Each row is a point on a landscape with many peaks, with its height.
A climber steps from a point to the highest of its 2 nearest points, and stops where none of them is higher. Distance is the straight distance between rows; heights are no part of it.
<665> (h 78.7): [104 133 115 128 154 166 141  61  92  81  86  99 111 108 210 138 113 143
 169 169  93 127 100 164 146 104 152 199 131 145 156 138 121 112 125 124]
<1121> (h 33.2): [102 144  94 139  44 121 117 141 158 172 122  97  82 186  93 176 131 140
  98  66  94 103 141 153 122 137 144 118 136 138 166 119 161  78  95 122]
<91> (h 28.9): [190 116  72 147  95 154 120  90 162 117 135  81 136 111  80 160 159 154
 102  83 134 161 147  65 140 189 112 133 119 138 109 134 155 149  79 115]
<1593> (h 50.3): [ 84 146 172 153 145 130  73 103 201 162 130 157 157  94 141 124 128 105
 121 156 161 156 105 104 149  87 118 103  79 138 130 117 113 160 176 132]
<304> (h 37.5): [ 71 144 131 182  72 155  96  58 201 119 104 149 146  76 175 133 148 160
 146 118  70 129 117 125 158  86 148 119 106 130 169  94 114 105 173 124]
<1447> (h 49.5): [182 114 126  55 161 148 157 145  83  81 150 148 124 117 153 104 139 117
 160 124 174  85 107 125 112  83 147 115 193 113  87 144 115 146 117 160]
<335> (h 22.1): [162 127 158 154 148 141 170  80 134  99 109  94 155 104 132 104  78 112
 111 138 150 226 156  88 111 157 142 159  79 131 139 120 112 148  77 133]
<1065> (h 30.5): [191  97 125 128 153 195 133  88 125  98  90 142 132  86 162  59 142 127
 144 144 174 146 150 119 135 106 114 140 139 146 131 132 105 168 113 166]
<143> (h 18.2): [100 154 127 155  63 108 148 139 153 156 121  60 110 173 102 147  91 142
 101  74 116 133 133 140 139 159 149 147  97 105 173 115 147  87 103  75]
<788> (h 39.4): [ 74 133 149 141 111  28 146 188 134 192 130 151 140 171  81 150 107 119
 119 116 126  83 120 166 116 169  81  95 150 153 143 130 165 113 168  87]
<98> (h 45.5): [149 129  99 132 115 130 134 144  88 131 141  90 109 175 125 132 118 121
 117 101 121 121 135 160 117 170 150 135 132  95 137 136 137 119  95 122]
<1317> (h 26.4): [ 85 154 118 137  64 152  78  83 182 139 112 126 101 132 142 193 146 141
 113  77  73 113 137 150 135 118 167 115 106 129 157  99 127  68 123 118]
<1287> (h 46.9): [130 113 136  93 214 123 127 134  74 117 143 145 143 134 178 112 132 123
 142 154 193 128 139 180 121 104 139 168 121 139 131 134  85 141 139 126]
<1449> (h 50.0): [ 98 124 101 102 121  49 143 209 103 171 166 147 114 194  84 130 118 122
 141 132 114  73 116 165 107 148  88 106 174 149 127 144 148 110 138 124]
<1556> (h 60.7): [113 105 141 163  99  98 179 149 146 170 133  81 128 130  78 121  79 144
  89  87 115 158 123 123 131 183 118 111 147  94 164  96 159 117 124  81]
<1093> (h 5.1): [122 136 127 137  58 142  75  96 238 158 118 126 111 123 115 161 144 125
  93  95  77 140 132  73 132 109 125  93  98 129 116 117 153 102 118 130]
<703> (h 45.1): [170 122  92  85 134 106 185 191  40 118 162 117 116 145  99 120 101 127
 167 123 138 110 131 131 116 156 140 108 195  92  90 143 115 132 104 149]
<537> (h 55.7): [228 113 136  72 149 146 180 140 125  80 146 149 153  96 110  69 141 120
 155 148 152 113 143  66 115  95 130 109 177 122  54 151 122 170 103 189]
<346> (h 42.2): [125  96 122  93 202 155 131 121  77 102 128 152 126 108 191  92 147 127
 159 154 180 111 128 164 125  82 144 169 145 148 142 141  92 144 146 134]
<1426> (h 36.1): [ 72 158 168 159 132  69 136 168 103 161 127 115 151 169  95 156  91 112
 111 121 158 126 120 173 140 156 133 128  90 128 162 137 133 121 152  84]
<317> (h 54.9): [119 114  97  87 136  44 175 222  76 159 173 145 112 149  75 123 108 127
 160 139 100  77 127 151 114 164  86 113 196 138 109 123 146 108 145 127]
<61> (h 66.1): [136  97 111 146  73  85 156 152 151 165 129  79 106 150  77 129 105 148
  94  94  90 130 129 120 123 176 104  98 157 107 140 111 172 125 116 108]
<148> (h 50.8): [202 105 113  96 177 149 174 125  54  81 147 122 142 127 142  86 111 121
 162 128 182 129 152 128 100 132 157 146 153  98 105 137  94 163  85 161]
<695> (h 53.5): [146 129 113 126 167 113 178 157  38 116 151  97 134 173 136 107  85 119
 142 135 137 148 147 171 103 180 147 160 133  91 127 142 109 117  82 112]
<225> (h 44.4): [ 80 143 131 120 116  52 119 194 113 179 145 143 128 197  99 150 129 113
 127 125 137  80 122 166 119 145  95 104 132 143 135 152 140 119 156 114]
<1280> (h 18.4): [216 109  95 131 117 115 161 169 147  86 103 113 118 102  49  88 149 149
 116 153  87 128 148  22 128 152 113 100 161 119  34 133 167 164 112 158]
<1198> (h 38.4): [112 100 118  99 182 176 127 116  66  94  96 149 130  89 196  87 149 153
 166 149 156 115 136 156 150  67 131 160 148 156 143 161 101 139 168 141]
<1214> (h 68.7): [ 97 129 108 127 159 152 129  78  63  77  87 116  92  94 210 143 130 153
 169 137  85 101 109 177 135  95 166 180 135 133 159 137 116 116 147 131]
<161> (h 15.7): [ 92 140 185 151 202 101 127 109 113 118 119 124 156 127 148 135  89 105
 136 177 185 179 123 149 116 111 133 183  73 143 137 113  83 147 135 116]
<542> (h 19.6): [ 63 178 156 144 130 131 112  94 149 147 133 110 123 157 162 166 116 126
 132 128  94 116  86 169 149 120 167 179  91 119 161 107  99  93 126  90]
<1388> (h 59.8): [172  91 129  90 191 122 163 157  79 118 171 150 159 123 153  99 126 113
 152 155 194 141 165 141 104 115 128 137 136 120 111 137  83 151 121 160]
<979> (h 41.2): [ 52 139 148 165  85 150  83  77 209 159 119 170 145  78 165 136 151 147
 135 127  91 125  99 113 153  78 136  99 106 131 154  99 104 125 177 129]
<583> (h 37.7): [149  88 111 142 129 116 174 170  94 144 136 101 144 137 102 112  90 134
 106 129 111 155 143 118 125 182 111 106 165  90 112 124 138 136 118 117]
<396> (h 26.9): [108 115 129 138 123  53 146 229 157 162 137 163 115 135  57  87 150 134
  98 165  68  96 149 100 111 135  86 106 146 125  80 104 160 124 165 103]
<1049> (h 32.9): [135 136 112  82 136  58 144 244 104 134 170 161 122 145  69 103 153 123
 136 175 110  82 151 109 108 114  98 112 147 127  64 138 148 122 168 128]
<259> (h 44.8): [120 118 135 129 137 169  94  95 155 133 118 144 119 105 170 106 150 115
 139 131 133 133 119 135 137 102 138 130 113 127 148 119 121 134 135 135]
<950> (h 51.8): [103 144 115 113 156  68 140 185  59 153 163 138 127 200 113 130 111 116
 147 121 157 100 132 189 128 159 122 134 134 119 141 152 117 113 125 120]
<1174> (h 41.1): [137  86 108 118 128  93 194 194  75 162 156 120 139 141  85 113  89 136
 138 133 112 135 133 150 126 195  96 110 202 100 116 109 138 115 128 115]
<736> (h 30.3): [ 74 146 111 138  91 146  93  73 134 106 113 141  94  92 175 173 156 156
 152 108  56 101 127 174 126  94 171 122 128 128 170  98 116  95 147 137]
<1531> (h 12.6): [ 67 162 159 122 143  99  69 132 134 169 141 168 123 167 151 165 154 113
 124 136 156  90 115 175 137 107 122 117 112 141 135 118 111 124 178 121]
<907> (h 36.0): [186  90 141  96 149 177 122 114 157  97 128 162 114  91 147  62 152 115
 137 150 132 109 125  93 126  88 105 100 149 149  97 143 138 162 128 169]
<719> (h 13.7): [ 49 180 146 137 122  98 102 154 128 181 133 132 120 189 127 164 128 112
 122 109 138  96 111 181 140 140 147 138 104 140 167 137 116 103 128 106]
<897> (h 59.6): [125 144 117  82 189  85 135 175  40 132 177 148 140 191 131 137 127 119
 153 136 187  98 134 194 122 129 129 145 128 114 131 149 104 110 139 129]
<773> (h 33.0): [113 120 136 140 150 108 137 160 105 148 140 117 149 155 125 122  98 113
 115 124 144 149 131 139 124 159 131 124 106 101 138 141 118 135 123 114]
<953> (h 59.0): [125 121  97  95 112  60 179 227  94 145 158 129  89 142  68 109 115 135
 152 146  82  86 123 119 113 149 101 111 205 120  85 120 149 114 127 136]
<60> (h 23.7): [ 74 180 185 159 159 105  89 108 144 154 123 141 154 134 130 164 103 113
 125 155 190 141 105 153 143  99 152 155  81 136 140 101 108 138 177 112]
<155> (h 40.9): [ 77 138 139 154 117  63 162 178 104 178 126 106 142 172  88 132  92 124
 118  95 133 120 114 172 131 185 123 135 121 122 177 130 139 109 125  82]
<1268> (h 17.4): [ 98 169 150 136 104 147 136  62 171 124 129  70 131 146 159 163  78 123
 138 138 107 152  89 129 147 121 169 192  83 121 150 107 123  90 109  89]
<1412> (h 34.4): [ 83 119 129 125 175 178 126 112  82 109  85 151 154  78 195  84 139 154
 164 165 144 140 145 152 175  62 115 173 118 165 140 168  99 139 187 149]
<1192> (h 30.0): [ 77 119 142 154 163 168 128  99 119 122  74 144 159  92 192  89 115 145
 154 185 148 171 125 135 159  70 112 192 106 163 142 142  96 148 162 127]
<877> (h 30.6): [190 136  95 141 126 187 113  55 128  75 103 102 128  85 136 149 170 140
 131 110 127 143 125 111 131 156 135 168 117 155 149 110 128 121  81 112]
<1050> (h 39.2): [189  99 124  93 146 162 127 125 121 105 144 144 117 117 145  92 144 112
 138 133 143 111 129 102 112 114 130 103 157 124 100 140 128 153 111 172]
<190> (h 61.4): [139 125 127 133 172 117 188 124  72 106 135  84 140 160 145 114  76 110
 122 150 146 171 148 145  99 166 147 178 101 108 128 140  97 122  73 116]
<1182> (h 2.2): [146 140  73 135  65 169  81  88 181 120 133 108 106 109  97 206 169 158
  95  49  98 140 137 102 131 146 136 122 109 162 129 114 140  82 100 109]
<1401> (h 56.4): [100 122 150 167 109 107 194 149 120 145 123  68 136 131  74 128  58 136
  92 107 117 166 122 137 133 187 133 141 132 105 178 111 153 107 113  62]
<474> (h 65.2): [139 126  90 120  84  78 156 202 121 136 134 122  77 153  62 106 130 134
 119 134  70  86 123 104  97 130 124 106 183 126  83 117 162 132 111 138]
<1375> (h 23.3): [ 74 170 138 132  89 151 104  92 160 139 124 103 105 156 151 178 133 132
 128  93  78 115 119 160 142 128 172 153 103 120 166 102 118  68 105 102]
<771> (h 22.9): [131 140 119 137  89 154  96  92 165 138 120 112 118 139 148 147 141 132
 107  87 110 137 130 118 133 137 155 124  99 113 146 111 144 101 105 118]
<729> (h 21.5): [124 104 149 140 132 110 118 153 159 163 136 133 149 138 110 116 104 111
  98 132 130 153 134  89 123 142 106  82  99 106 104 145 135 158 137 127]
<1413> (h 14.4): [ 71 155 162 162  79 100 114 155 178 186 139 101 133 154  89 151  95 122
 106  90 132 134 114 121 145 142 143 110  85 121 161 136 139 118 142  90]
<886> (h 44.9): [ 57 141 157 165 113 148  68  93 222 159 113 173 152  79 165 124 145 124
 132 147 124 135  95 104 165  78 116 102 100 143 150 116 113 142 191 131]
<296> (h 29.7): [ 90 144 107 129  57 144  90 111 162 146 122 121  83 160 109 192 150 146
 101  74  66  97 138 152 125 115 158 105 136 142 146 117 154  64 100 140]
<978> (h 33.6): [197 118 107 134 133 192 116  65 120  70  91 126 125  81 139 124 172 135
 132 114 143 137 127 117 144 146 121 144 139 152 138 122 134 145 100 139]
<1520> (h 46.7): [122 113 123 131 165  89 188 185  46 140 150 115 154 159 113 122  82 120
 131 142 145 158 145 174 120 193 116 149 145 102 138 136 108 111 111  94]
<738> (h 22.3): [ 37 152 135 144 152 139 120  84 120 121 103 137 138 105 196 143 122 149
 164 160  87 121  90 168 151  90 148 184 112 137 158 118 101 121 174  96]
<956> (h 36.8): [179 116 105 117 119 182  99  75 120  78 106 137 105  98 135 151 174 139
 131 101 127 112 107 121 129 136 135 113 154 145 128 121 144 133 100 146]
<257> (h 21.3): [125 141 164 171 134 169 124  75 174 117 106 112 147  84 163  94 100 113
 136 151 153 195 118 111 136  99 137 167  80 144 150 105 108 143 109 127]
<1452> (h 20.8): [123 166 106 139  70 130 123 109 156 132 123  64 102 166 115 170 121 147
 104  70 105 136 132 140 135 157 161 168 106 118 158 113 150  73  89  86]
<1340> (h 45.7): [ 88 125 122 142 143  60 154 194  80 167 148 123 146 178 105 128  95 130
 128 119 147 117 128 181 121 181 105 124 150 122 147 143 137 113 135  96]
<1645> (h 52.5): [205 106 134  58 158 146 178 148  99  83 159 148 157 100 142  80 136 110
 165 142 178 101 135  99 109  79 137 114 190 121  79 148 111 172 111 181]
<1108> (h 23.8): [157 160  80 138  89 152 110  92 144 108 128  58 121 144 112 191 138 153
 105  71 118 154 133 117 128 177 145 180 102 140 140 113 149  93  83  73]
<93> (h 7.7): [ 51 161 167 141 113 121  59 110 196 177 134 177 126 130 144 169 152 113
 110 146 125  97 105 126 139  88 115 101  95 140 131 121 113 135 179 119]
<1197> (h 55.1): [108 120 166 133 161 134  82 118 175 153 127 165 151 109 158 106 136 107
 129 157 170 148 122 117 134  85 103 104  91 141 122 128 108 168 164 135]
<1054> (h 23.6): [ 38 154 131 150 129 127 119  80 120 128 113 138 113 112 195 161 134 149
 162 133  60 101 104 182 146  97 169 172 113 129 173 109  99 102 166 105]
<29> (h 26.8): [185 143  76 135 119 170 115  78 121  88 124  72 130 122 107 172 155 143
 119  87 135 147 135 106 124 186 148 181 102 143 137 124 135 119  70  99]
<1048> (h 30.1): [ 96 111 135 149  96  54 147 205 179 178 134 132 108 139  60 100 124 130
  89 130  61 104 125 107 106 141  91  99 146 132 105 108 164 130 139 105]
<1083> (h 31.6): [ 92 152 182 153 151  76 110 151 122 159 130 132 156 154 105 151  97 101
 111 136 176 136 128 145 131 140 126 115  79 122 129 135 126 136 164 110]
<1259> (h 27.0): [ 44 160 130 142 109 142  94  88 140 149 126 150 110 114 171 168 152 144
 144 117  74  99 110 180 138 100 169 129 119 127 166  99  98 102 156 119]
<1118> (h 10.5): [175 114 130 114 122 160  94 112 200 116 118 160  95 109 123  86 166 109
 107 145  94 118 129  56 125 106 112  92 120 135  86 137 156 147 116 164]
<957> (h 18.9): [144 132 151 174 117 173 112  80 190 132 112 123 143  86 162  97 131 120
 126 123 141 185 125 102 152 117 130 128  91 128 148 103 125 140 114 135]
<1091> (h 29.2): [111 140 136 106 139  49 116 209 134 150 148 161 127 169  79 122 146 113
 116 173 114  84 148 115 106 112  80 106 119 139  78 138 152 122 177 114]
<1624> (h 17.5): [ 81 144 173 151 190 116 110 101 117 123  97 154 159 110 173 125 116 127
 141 184 203 169 126 149 129  75 121 191  91 162 130 105  98 155 173 121]
<318> (h 29.6): [119  99 142 128 152  86 153 190 102 156 151 137 163 162 103 131  87 120
 113 140 147 153 143 137 113 161  92  93 131 109 111 140 121 135 145 113]
<427> (h 46.2): [206 111 103 111 146 140 155 133  70  98 140 107 141 141 120 109 113 130
 139 123 158 133 144 113 111 166 156 124 156  99  98 134 120 150  85 160]
<1120> (h 10.9): [ 50 160 149 127 116 101  81 146 143 186 148 154 116 186 130 174 144 109
 111 119 124  83 118 172 132 120 129 113 108 144 144 134 115 113 145 122]
<1605> (h 52.2): [164 143 111 139 136 151 134  98  97 104 121  75 117 151 143 130 115 121
 122 119 135 139 137 145 113 163 162 164 116 108 137 124 133 117  71 119]
<1324> (h 14.8): [208 108 124 154 108 201 103  54 196 104  99 138 131  71 122 109 177 133
 123 122 136 162 138  89 161 135  83 119 126 154 130 134 147 156 108 159]
<1100> (h 60.0): [154 132 111 114 161 160 136  63  94  86 109  84 105 139 182 142 116 123
 147 140 123 128 116 158 114 139 167 190 125 124 144 124 125 117  76 114]
<351> (h 48.6): [159 102 103  83 162  91 193 210  36 135 182 131 144 144  96 121  91 126
 165 141 146 120 150 149 128 166 116 118 188  94 107 147 109 118 124 144]
<145> (h 19.7): [145 114 118 136  85 175  83  60 173  97 101 156 100  62 139 133 180 140
 132 119  81 114 120 102 142 104 117  89 132 151 141 125 146 119 139 165]
<231> (h 30.7): [122 111 132 139 147 206 126  99 102 100  75 147 139  67 180  61 137 161
 157 164 143 147 145 141 176  72 112 163 129 158 144 173 100 139 165 169]
<1516> (h 43.6): [164 134 120  76 138 167 141 109  69  45 113 162 102 116 163 147 159 131
 145  95 145  72  97 141  98 107 147 104 204 123 117 134 126 143 116 149]
<263> (h 52.8): [136 122 110  86 180  81 177 202  32 134 186 132 158 164 118 136 107 127
 163 145 173 108 146 179 129 153 112 128 155 101 116 151 108 107 136 134]
<104> (h 39.5): [160 152 118  51 136 100 166 220  90 102 182 144 109 142 107 109 142 115
 154 146 130  76 119  99  91  90 135 109 187 110  61 149 135 128 123 149]
<627> (h 15.3): [ 84 138 149 109 164 113  62 123 140 163 126 178 131 144 167 148 156 120
 130 152 155  99 121 156 126  83 110 110 115 141 132 112 113 137 200 127]
<125> (h 55.2): [184  89 127 101 183 157 156 119  81  96 139 135 152 113 159  76 124 117
 151 145 190 137 148 136 104 110 141 152 140 123 119 127  85 153 104 158]
<990> (h 27.1): [139 117 127 150 103 197 117  88 103  76  77 152 138  52 165  84 158 168
 157 150 111 136 143 137 181  85 108 124 129 144 145 177 121 141 173 178]
<470> (h 25.2): [133 156 146  90 147  33 123 187 121 144 149 173 144 185  98 118 151  99
 111 185 145  71 173 126 109  90  89 100 111 133  68 136 164 103 212 125]
<419> (h 46.6): [175 117 118  73 158 165 150 120  68  71 132 147 115 121 165 122 145 122
 151 114 170  87 104 147 108 100 160 126 190 114 122 132 119 144 109 151]
<1085> (h 12.9): [209 111 127 132 108 185 104  76 188  95 105 148 108  84 115 110 180 125
 114 125 113 131 122  73 137 131 100  98 128 153  95 135 159 153 109 169]
<1162> (h 0.5): [153 140  73 131  98 178  92  72 139  87 132 103 113  90  91 197 181 151
 108  52 106 132 117 100 127 160 138 149 119 168 141 119 125 100  71  96]
<1169> (h 51.1): [114 117 140 157 134 115 193 146  91 126 122  71 149 146 101 121  65 125
  99 127 124 179 141 141 114 185 145 153 115  94 152 127 133 118  94  82]
<452> (h 40.2): [194 127 124  93 128 175 133  91  99  42  98 148 120  97 137 147 180 137
 143  91 148  94  93 109 110 135 123 106 185 141 113 134 131 155  98 146]
<967> (h 12.3): [ 74 146 171 148  99 108  89 158 183 187 137 127 130 142 100 155 111 109
 104 124 129 131 115 111 136 118 126  95  76 117 133 137 127 137 146 109]
<1087> (h 60.2): [198  97 126  73 167 123 178 181 128 105 167 148 154 103 100  69 130 119
 145 179 133 123 157  61 113 104 120 102 147 119  48 150 115 157 124 173]
<880> (h 31.5): [183 114  91 153  85 131 135 115 159 129 118  68 135 129  90 145 129 158
  89  80 122 171 156  87 131 185 114 118 121 111 127 127 164 134  97 111]
<927> (h 40.1): [104 143 146 146 139 143  98 112 153 152 133 117 137 129 149 116 123 110
 120 130 140 153 117 125 131 126 150 132  91 110 145 123 116 136 120 120]
<527> (h 26.1): [205 120  85 138 111 186 116  72 171  96 126 117 135  87  84 149 183 137
 109  85 136 154 127  58 145 167  99 116 118 165 111 131 143 161  83 141]
<776> (h 6.7): [135 117 133 144  75 127  92 124 221 169 120 114 116 132 107 136 128 122
  82 112  92 145 135  62 130 126 117  83  97 108 115 136 160 133 123 131]
<641> (h 20.0): [118 162 131 149  99 155 112  82 171 122 121  82 128 138 156 149 112 119
 122 111 117 161 114 128 137 135 169 161  79 113 150 101 131 100  96  98]
<1055> (h 42.1): [181 134 106  62 135 118 168 191  72 105 171 132 115 152 108 122 116 121
 159 125 141  86 119 108 107 120 135 107 195  96  71 154 118 136 112 163]
<579> (h 18.7): [121 137 147  85 174  86  92 139 118 148 153 179 139 173 154 139 146 106
 128 158 183  96 143 159 124  92 104 113 119 136 111 130 123 129 189 135]
<942> (h 27.8): [177 103 139 152 154 183 145  80 132  94  92 121 139  93 171  71 130 124
 137 151 161 172 146 124 136 122 121 176 115 144 142 122 109 154  95 150]
<626> (h 36.6): [132 124 150 149 136 137 127 132 137 145 130 105 143 139 133 112 104 113
 112 117 140 170 138 126 121 146 139 127  87 103 140 133 124 140 109 120]
<1473> (h 53.3): [123 139 107 140  89 143  96  75 106  51  88 136  89  65 158 174 176 163
 166  95  82 108 117 152 119 100 161 111 140 145 163 119 135 119 135 152]
<576> (h 10.2): [ 61 163 174 155  96 131  74 119 204 181 141 138 135 126 119 153 127 118
 114 121 139 132  92 110 149  98 146 107  77 127 143 116 113 129 161 111]
<242> (h 32.8): [ 88 100 154 141 110  54 165 190 158 186 137 135 135 135  62 122 103 118
  98 138 100 118 112 119 119 164  77  92 157 129 125 113 161 124 156  88]
<379> (h 24.1): [130 115 131 117 124 107 108 170 161 162 148 134 116 156 112 116 127 112
  98 137 102 116 135 101 114 130 106  94 113 118  98 147 141 142 128 132]
<530> (h 33.7): [ 87 133 116 156  87 147  94  71 150 112  99 148 112  76 176 144 165 164
 150 116  70 114 120 137 146  94 150 128 114 131 172 111 124 107 152 140]
<1608> (h 40.6): [132 119  90 129  92  97 138 175  99 151 143 101  96 175 103 131 116 132
 120  98 105  99 119 154 118 163 127 110 161 108 131 136 150 124 101 131]
<137> (h 23.5): [226 116  89 127 122 163 135  97 155  85 119 109 137 107  63 139 173 139
 123 103 136 147 123  38 128 171 105 109 146 156  79 142 145 173  80 154]
<904> (h 35.9): [ 84 117 160 149 129  51 169 179 116 179 133 149 159 153  74 136  87 117
 108 126 140 126 113 154 122 185  80 101 167 141 147 111 161 118 164  78]
<1111> (h 20.7): [230 106  91 129 121 132 152 129 138  93 113 109 134 109  61 120 150 148
 118 131 108 142 136  34 119 174 108 100 160 133  46 140 165 177  99 171]
<1106> (h 24.2): [112 111 134 147 103 185 102  86 148 113  83 165 130  51 166  78 159 157
 156 154  96 131 132 117 178  64  90  91 129 145 142 172 124 143 188 178]
<503> (h 16.7): [ 47 198 161 148 121 111 113 124 149 164 135 122 120 176 137 180 113 120
 124 111 120 105  96 174 145 130 162 164  89 136 166 124 105  90 129  95]
<206> (h 34.3): [174 100  95 153 108 123 169 130 122 127 120  80 140 130  95 124 106 145
  99 102 113 173 157  97 122 188 122 118 142  95 116 113 163 145 102 118]
<487> (h 21.9): [120 105 128 144  99 176  95  84 165 108  94 164 109  57 167 102 163 144
 149 132  90 120 129 111 158  84 112 100 130 144 154 144 134 142 163 168]
<501> (h 16.3): [ 81 149 153 167  68 112 140 144 164 167 121  68 116 143  76 145  72 136
 104  79 129 142 116 128 138 146 154 128  85 104 173 121 139 101 130  75]
<395> (h 27.2): [ 85 190 195 166 152  77  96 117 122 157 127 140 157 142  99 170  90 102
 104 166 191 130 134 150 146 115 158 130  73 142 133 118 132 137 190 117]
<553> (h 36.3): [106 127  90 128  61 104 119 157 135 166 134 105  79 195  86 151 125 131
 103  86  89  89 125 156 111 141 127 101 157 129 150 133 161  92  98 134]
<24> (h 72.3): [140  99  92 130  65  81 152 166 151 154 127 100  81 158  66 126 128 151
  99 110  71 106 122 108 103 149 106 103 178 123 109 113 181 125 108 136]
<900> (h 60.3): [111 142 104 138 117 150 125  79  72  60  81 132  91  80 186 149 154 163
 171 117  86  95 117 164 133  99 165 147 138 133 170 135 125 125 149 143]
<1623> (h 36.7): [147 155 111  74 127  90 169 252 101 114 168 154  98 134  72  93 156 128
 142 145 113  79 142  87 100  85 133 109 173 110  48 134 138 126 141 137]
<1262> (h 19.0): [148 103 164 139 151 134 123 131 173 147 137 146 163 104 128  86 115 112
 111 146 140 185 151  77 118 128 106  91  97 114 118 141 122 171 122 149]
<1522> (h 64.9): [186  88 125  79 185 121 177 170  84 121 180 148 168 115 120  95 112 120
 150 162 157 144 172  90 108 126 118 109 154 115  76 149  94 152 125 164]
<827> (h 3.5): [138 132  97 124  47 152  81  92 201 140 125 117 103 131 107 189 159 149
  90  71  82 130 135  97 129 130 136 104 122 144 124 116 153  82 100 130]
<96> (h 20.6): [ 72 163 179 169 170 115  90  99 145 142 113 152 162 100 139 139 108 117
 144 176 193 164 104 132 150  72 150 173  79 159 135 104 106 156 184 117]
<94> (h 24.8): [171 119 141 156 153 170 151  80 135  99 101  99 136 105 162  94 101 109
 129 148 152 194 145 110 122 142 144 174  96 130 138 112 118 146  73 132]
<1123> (h 33.1): [178  90 132 112 140 195 119  93 136  98 106 161 125  74 160  62 152 130
 152 150 159 119 129 116 145  84 107 121 159 144 128 153 125 166 130 175]
<725> (h 55.0): [116 136 162 140 165 114 179 123  95 111 124  76 152 154 135 129  58 111
 112 147 133 184 126 137 106 156 145 172  86 110 142 137 107 120  91 100]
<1020> (h 17.6): [144 119 113 131  66 163  77  61 197  93 109 155  94  65 111 171 189 143
 116  96  61 115 125  83 124 106 116  82 130 169 124 118 160  99 117 156]
<711> (h 16.6): [192 113 134 157 114 183 103  70 194 125 103 131 141  83 143  93 144 117
 115 130 141 177 147  90 142 129 107 115 113 131 127 121 137 152 112 156]
<324> (h 42.6): [118  92 138 140 162 100 201 192  52 144 147 140 181 147 100 127  70 119
 112 149 158 184 150 149 124 190 100 138 167 102 129 117 104 116 122  98]
<959> (h 33.5): [156 129 105 113  97 158 106 103 116  92 129 143  84 134 128 162 168 129
 114  95 108 101 112 120 112 128 147 101 151 135 124 123 146 121 102 149]
<885> (h 8.5): [146 121 141 127 104 142  88 125 209 149 134 139 118 118 126 102 148 110
  96 137  82 134 127  65 125 112 112  88 100 121  99 139 152 140 124 152]
<887> (h 25.8): [ 45 147 151 159 157 144 120  88 127 127  93 146 160  99 188 133 109 148
 160 179 134 151  92 149 159  78 132 195  96 153 147 120 107 137 175 104]
<983> (h 22.0): [131 138 145  83 164  49 119 167 106 146 156 167 157 185 121 133 133 109
 122 173 173  97 171 137 110 102  86 100 115 127  89 144 144 118 201 131]
<1076> (h 49.4): [112 102 136 121 169 157  86 113 146 139 125 161 135  99 179  98 145 124
 143 144 157 131 114 145 142  85 114 126 121 140 141 130 103 160 162 137]
<802> (h 53.2): [129 129 130  80 206  84 130 148  63 125 171 155 150 173 158 137 143 116
 151 151 206 110 151 185 115 113 121 155 116 120 120 133  99 119 161 127]
<1354> (h 30.4): [133 131 102 110  91 144  96 128 130 126 134 133  79 170 121 153 144 119
 101 102  94  96 121 133 112 127 152 101 150 120 132 134 150 110  99 155]
<1378> (h 18.5): [109 132 173 150 174 137 146  97 133 115 119 112 147 107 166 102  89 113
 135 170 167 197 123 120 116 115 138 182  79 142 146 117  87 156 107 128]
<1397> (h 44.1): [133  80 121 113 161 101 211 210  59 155 156 144 167 138  95 130  87 123
 137 151 142 160 150 149 135 183  93 131 200 102 115 111 117 115 135 105]
<1150> (h 42.5): [202 114 108 103 140 157 128 109  95 100 133 125 121 135 134 110 130 115
 135 117 153 118 129 116 115 140 147 116 154 109 110 133 124 154  94 158]
<243> (h 27.3): [124 122 121 118  94 133  90 139 155 161 138 124 102 165 125 133 136 110
 101 111  99 109 128 122 120 127 132  96 120 113 128 141 142 127 115 147]
<744> (h 67.8): [127 126 129 126 154 170 123  80 117  93 100 109 114 119 193 115 127 127
 140 147 116 134 120 154 133 121 151 184 118 127 147 112 118 122 104 118]

Where does a climber stop that starts at each point below?
<579> -> <897>
<1054> -> <1197>
<396> -> <24>
<887> -> <897>
<503> -> <665>
<576> -> <956>
<335> -> <1522>
